Points on a hilly landscape, in no order, each with its height.
From any point a ball rolls to the lowest of the 2 points nearest to it. It stops when none of these is lower. Distance is the straight distance between rows; heights are no part of it.
j333: 164 133 122 101 122 90 152 87 119 163 174 134 158 96 122 119 99 126 139
 161 169 117 171 175 123 125 114  height 508
j524: 121 118 124 127 125 139 127 135 123 121 119 139 141 144 127 113 136 112
 128 131 148 119 119 125 119 98 153  height 686
j30: 142 111 119 145 113 135 188 140 152 138 104 126 122 129 175 109 158 127
 116 156 121 90 124 92 88 106 86  height 546
j243: 99 153 122 115 138 140 96 85 75 110 146 106 139 138 81 147 139 94 130
 108 152 107 145 159 112 128 149  height 611
j470: 135 155 123 72 165 116 75 143 135 106 118 120 140 144 101 112 114 139
 128 107 120 145 109 137 176 127 164  height 492
j42: 106 91 139 146 169 135 101 155 136 129 131 154 133 157 128 125 171 138
 106 133 98 158 127 110 152 104 185  height 298
j214: 155 133 125 181 73 145 166 110 117 103 114 120 124 113 103 142 100 140
 141 157 160 152 148 159 124 157 99  height 420
j451: 89 151 134 164 130 119 84 116 116 162 191 130 127 138 124 156 122 99 107
 145 117 149 180 139 146 140 161  height 621
j980: 158 129 135 124 142 104 124 139 157 117 114 137 139 111 118 90 117 161
 142 118 131 144 107 112 175 136 86  height 293
j294: 104 141 128 110 73 163 162 164 120 115 115 145 113 155 165 168 112 100
 133 138 115 168 130 99 126 114 146  height 432
j643: 145 118 131 162 132 112 126 164 189 130 133 151 128 132 175 115 128 126
 124 152 94 165 135 96 190 145 98  height 309
j14: 146 125 118 152 104 142 153 182 137 122 107 147 65 121 162 194 133 148
 140 140 82 135 129 113 114 152 149  height 477
j556: 94 140 135 111 121 138 113 76 81 119 117 106 156 124 102 146 112 101 134
 107 157 92 122 156 88 140 104  height 558
j534: 145 129 120 198 89 131 136 117 106 116 135 115 93 120 105 162 113 135
 140 141 144 137 153 131 102 159 120  height 484
j332: 111 145 143 114 137 153 118 118 142 74 86 107 160 155 94 94 135 126 113
 125 133 144 126 142 190 136 108  height 376
j108: 173 137 130 117 119 87 154 100 134 167 166 124 123 88 130 130 100 132
 151 143 158 108 159 143 108 145 87  height 449
j272: 175 108 144 155 147 91 138 139 163 132 117 131 122 101 144 93 140 176
 130 126 109 133 119 88 150 141 61  height 355
j322: 108 115 143 195 139 135 119 104 132 118 125 124 120 131 101 123 159 147
 123 124 116 127 138 100 138 137 106  height 496
j417: 160 131 114 103 158 118 99 140 97 84 124 115 122 141 68 131 126 160 144
 105 137 155 128 162 153 136 159  height 431
j514: 138 135 122 108 113 125 132 122 103 131 107 123 106 104 116 148 98 140
 153 78 141 99 77 136 72 152 120  height 362
j412: 164 139 114 64 178 106 104 128 111 84 114 97 130 144 77 119 133 158 131
 80 113 158 110 155 178 129 157  height 461
j72: 107 157 121 74 129 141 96 131 93 124 136 123 156 144 114 138 98 98 121
 130 137 135 139 180 128 117 186  height 570
j777: 101 172 151 95 124 161 93 118 142 99 88 101 164 140 114 107 100 117 109
 135 112 154 132 155 169 133 121  height 314
j420: 111 142 135 112 154 143 126 82 119 90 95 100 146 145 85 104 153 135 128
 84 128 105 103 125 160 122 86  height 491
j682: 160 141 124 140 91 133 139 121 131 120 124 129 128 108 120 136 81 134
 144 136 143 149 138 151 138 159 109  height 354
j740: 154 103 119 161 98 144 187 165 148 128 111 137 119 148 163 134 155 120
 123 195 134 137 147 118 119 105 148  height 635
j247: 141 125 124 105 76 161 168 163 137 104 73 144 139 141 139 131 94 118 142
 141 138 152 106 142 146 128 138  height 263
j257: 153 84 142 125 156 120 145 153 162 148 112 130 143 83 169 91 180 149 93
 122 79 123 109 81 121 126 104  height 456
j130: 73 103 147 144 164 133 107 132 132 145 157 146 126 164 141 130 164 100
 112 134 107 132 137 107 119 105 171  height 388
j564: 85 157 138 114 152 140 90 90 129 120 124 114 138 146 101 106 143 121 119
 90 125 106 106 97 153 115 101  height 529
j678: 139 118 110 167 73 155 149 145 113 115 136 137 128 142 122 151 121 118
 125 172 151 160 168 155 131 116 177  height 543
j907: 100 139 139 103 123 132 128 80 109 141 116 116 145 108 124 126 109 109
 143 93 153 78 92 129 84 143 81  height 503
j976: 131 119 115 161 80 152 167 135 120 131 129 132 110 144 145 158 138 107
 126 171 150 132 156 128 99 118 149  height 591
j428: 115 129 133 123 113 131 138 118 103 139 112 111 107 103 134 129 136 143
 130 73 130 73 79 110 58 126 111  height 430
j585: 158 110 121 161 137 108 129 162 159 142 151 145 94 120 159 163 127 141
 131 153 98 147 143 121 135 156 145  height 311
j433: 180 93 132 140 153 93 156 160 179 140 123 138 125 101 181 102 156 164
 109 146 94 132 123 102 139 130 90  height 408
j852: 164 121 119 124 156 118 113 113 80 95 135 105 99 139 54 135 157 173 135
 91 139 144 133 155 126 133 142  height 389
j279: 106 129 128 171 127 115 119 119 121 157 174 118 93 116 142 174 132 109
 135 130 125 114 151 129 96 159 137  height 672
j822: 95 134 140 179 118 144 114 77 106 102 121 114 129 140 86 127 155 123 128
 113 146 111 137 114 120 126 88  height 542
j187: 152 125 118 179 109 124 127 158 144 121 129 139 78 120 140 172 107 148
 143 124 93 159 127 117 137 173 134  height 399
j581: 156 127 109 122 93 141 130 180 124 109 106 152 103 135 127 154 96 137
 148 124 120 160 105 141 143 131 182  height 425
j5: 90 149 127 154 101 143 110 134 126 145 168 142 131 152 145 144 108 94
 110 148 109 165 169 130 140 127 156  height 572
j551: 142 139 133 118 143 107 95 135 121 131 130 130 103 98 114 121 110 168
 143 66 100 123 89 109 130 156 111  height 348
j600: 146 117 111 73 146 117 122 143 123 132 142 141 175 141 129 107 116 109
 121 158 163 137 137 167 149 90 178  height 567
j221: 118 136 125 118 83 157 136 166 122 99 87 147 109 150 135 146 105 108 136
 115 116 164 90 118 134 119 152  height 353
j360: 120 131 124 92 96 161 152 162 141 112 100 148 153 156 148 102 102 92 129
 152 134 159 114 129 156 102 148  height 346
j366: 150 123 140 137 130 108 121 135 119 143 125 114 87 68 121 126 130 178
 135 63 90 110 94 97 88 161 94  height 276
j99: 133 122 129 123 87 152 184 118 144 126 88 129 132 123 163 126 136 120
 137 125 145 97 97 101 89 118 72  height 527
j565: 135 94 132 129 136 132 158 172 151 140 119 151 118 144 176 117 159 119
 116 149 95 135 119 104 113 93 158  height 708
j170: 114 125 133 148 128 130 137 130 165 158 163 142 116 129 179 149 124 90
 120 156 110 131 158 105 136 145 97  height 502
j914: 112 141 134 146 122 121 131 104 154 159 157 129 113 112 173 141 124 100
 134 125 120 99 144 97 115 153 66  height 562
j989: 137 124 118 109 117 148 144 124 119 115 102 130 162 132 118 109 110 111
 138 143 154 122 125 159 133 120 130  height 710
j790: 165 122 117 85 150 81 120 108 104 149 166 129 142 105 102 127 116 131
 142 148 181 117 159 167 120 117 153  height 557
j589: 115 112 127 86 152 128 112 141 127 141 130 144 148 138 137 102 144 130
 120 95 129 107 100 108 121 87 152  height 660
j342: 147 132 117 118 94 134 152 122 116 118 98 118 133 110 119 148 81 131 155
 114 148 125 103 152 107 161 106  height 266
j739: 76 155 132 94 114 161 112 109 90 117 115 110 165 154 111 131 105 86 114
 126 134 130 133 174 112 122 144  height 616
j765: 134 131 128 72 152 125 117 134 139 131 107 138 154 118 128 88 126 143
 135 86 125 104 79 119 130 113 121  height 637
j313: 148 129 105 119 98 142 126 157 117 119 132 142 132 132 115 142 94 119
 138 147 148 159 138 170 145 120 186  height 485
j690: 95 160 146 123 89 166 127 124 141 105 96 121 170 149 130 99 93 117 104
 158 124 163 142 172 170 130 115  height 217
j701: 135 96 129 158 147 117 106 171 152 137 138 157 116 138 152 140 139 131
 122 140 94 164 131 117 151 128 174  height 182
j920: 69 185 150 107 132 152 70 92 122 121 126 105 144 137 114 122 112 99 111
 103 118 129 121 116 140 135 114  height 571
j124: 92 186 136 111 138 125 75 82 103 121 146 101 140 123 87 140 113 111 122
 106 128 124 139 148 140 151 126  height 612
j381: 177 114 132 63 160 101 145 124 142 132 105 132 154 97 125 81 118 160 151
 109 150 105 88 135 128 117 99  height 615
j404: 124 117 129 143 160 107 135 144 145 168 162 129 74 95 174 162 159 134
 124 130 88 104 121 133 86 155 137  height 749
j542: 137 126 125 127 114 138 113 146 117 99 91 134 115 109 112 119 122 165
 140 70 109 124 73 116 117 138 121  height 407
j116: 132 144 139 148 138 114 108 143 184 114 118 135 143 128 141 90 121 147
 123 132 113 162 123 90 208 144 83  height 219
j866: 130 106 139 160 169 90 125 101 115 146 155 117 111 117 95 131 164 158
 124 137 135 118 152 114 111 132 127  height 223
j865: 121 115 134 169 117 140 124 157 155 102 115 142 138 150 124 97 137 133
 120 150 133 160 136 113 186 118 126  height 448
j915: 100 166 128 114 74 158 142 133 124 137 137 142 139 150 157 153 92 105
 120 137 113 163 143 135 128 127 141  height 504
j732: 120 116 145 164 144 127 131 91 137 114 116 119 128 128 96 97 163 160 121
 111 123 123 127 93 168 119 69  height 455
j127: 132 130 109 88 171 106 92 118 105 117 156 125 145 151 97 134 144 125 116
 127 156 139 153 151 161 100 187  height 559
j84: 171 127 116 134 133 90 160 126 133 164 162 115 85 88 149 143 121 150 149
 133 133 94 140 119 83 161 86  height 370
j197: 89 132 133 158 131 122 140 103 132 166 160 110 98 113 170 156 148 93 131
 126 132 80 142 112 75 145 99  height 619
j432: 114 129 139 159 133 144 121 114 142 89 111 120 143 150 95 90 157 143 118
 128 133 144 133 110 201 121 98  height 417
j18: 102 122 146 179 126 138 124 142 168 127 128 143 135 146 155 114 136 105
 122 143 99 157 137 86 171 133 95  height 387
j98: 130 118 133 146 156 86 126 91 124 158 181 126 139 114 114 129 142 125
 129 166 161 120 181 125 129 124 127  height 341
j152: 140 119 127 154 136 105 135 122 148 159 168 136 131 119 154 136 130 112
 125 171 136 128 174 124 134 127 128  height 427
j891: 117 114 121 147 168 108 85 113 104 127 161 126 121 148 91 146 156 137
 116 129 135 138 152 138 150 115 177  height 594
j626: 159 106 106 76 154 96 128 148 125 154 148 141 149 128 144 113 128 131
 129 142 168 108 126 144 111 86 187  height 599
j69: 141 104 131 134 147 115 153 135 148 154 127 125 138 106 165 95 162 147
 112 127 109 89 116 87 98 114 101  height 498
j315: 105 159 129 84 144 140 80 159 154 122 124 134 153 158 136 96 108 106 109
 137 116 175 121 121 181 100 164  height 464
j57: 89 144 129 113 76 162 139 98 89 129 102 109 173 159 122 141 95 107 111
 148 132 139 138 196 111 123 129  height 656
j293: 124 124 131 134 124 150 129 110 113 89 82 115 135 125 88 106 138 156 135
 87 135 113 89 129 125 132 87  height 454
j418: 126 159 114 60 171 125 77 124 105 108 135 106 156 150 89 132 121 109 123
 108 133 134 133 164 157 123 187  height 528
j655: 105 127 136 152 162 93 79 113 123 152 181 133 113 123 109 150 133 124
 124 133 122 137 159 130 148 146 157  height 630
j873: 125 130 116 108 94 154 153 107 104 137 130 131 170 142 125 132 99 106
 127 156 152 130 156 191 123 112 149  height 695
j932: 137 111 120 133 122 144 186 180 149 131 111 151 96 142 184 158 161 122
 120 184 90 134 138 103 109 112 138  height 674
j8: 97 124 141 166 142 132 127 133 148 150 162 140 74 131 166 181 155 97 124
 139 91 121 138 125 97 159 145  height 712
j314: 160 109 117 90 171 71 130 119 113 157 154 125 132 108 124 109 142 156
 130 134 165 94 133 133 100 104 145  height 593
j647: 116 122 138 123 109 142 151 112 133 138 98 126 128 119 157 107 140 131
 130 86 126 79 83 91 78 120 78  height 482
j291: 170 113 112 112 120 116 138 141 118 124 142 138 156 129 110 116 110 130
 130 169 173 148 155 180 145 109 170  height 531
j430: 144 120 129 156 122 124 147 144 147 142 114 121 86 88 161 137 140 160
 126 101 80 103 105 98 89 157 86  height 155
j22: 134 112 125 139 152 122 118 102 88 123 130 104 103 117 76 124 168 169
 121 100 129 109 127 127 104 118 134  height 327
j17: 176 121 99 151 112 124 171 170 140 132 125 132 67 107 157 175 129 171
 143 153 104 126 139 116 102 166 121  height 534
j858: 103 134 132 86 125 150 117 169 147 112 108 151 142 161 142 96 109 99 128
 125 114 162 94 107 154 83 161  height 411
j161: 127 128 125 96 131 122 147 97 118 149 131 123 137 109 127 123 120 113
 141 119 167 71 109 134 74 114 114  height 554
j13: 61 131 142 146 148 136 101 98 110 146 168 129 135 152 123 134 151 89 117
 132 138 110 156 112 114 107 148  height 469
j755: 159 107 123 78 144 118 157 112 120 131 99 123 154 105 115 98 113 140 151
 119 161 80 95 154 94 112 115  height 592
j719: 63 122 147 177 119 153 119 94 109 130 131 122 129 153 119 139 158 95 116
 125 141 106 137 101 93 114 114  height 535
j369: 161 124 119 144 113 113 155 138 134 139 126 124 99 104 141 132 121 154
 145 117 124 105 111 112 89 140 103  height 278

Call two points neighbours if one is among the 2 nearest of the other. Go from one point of each pair to the other, from neighbour to neighbour, staying as low as possible. Name the highest point that can't be avoided.
j247 / j907 => j124
j221 / j430 => j626
j866 / j221 => j470
j690 / j701 => j822
j116 / j342 => j30
j116 / j690 => j865
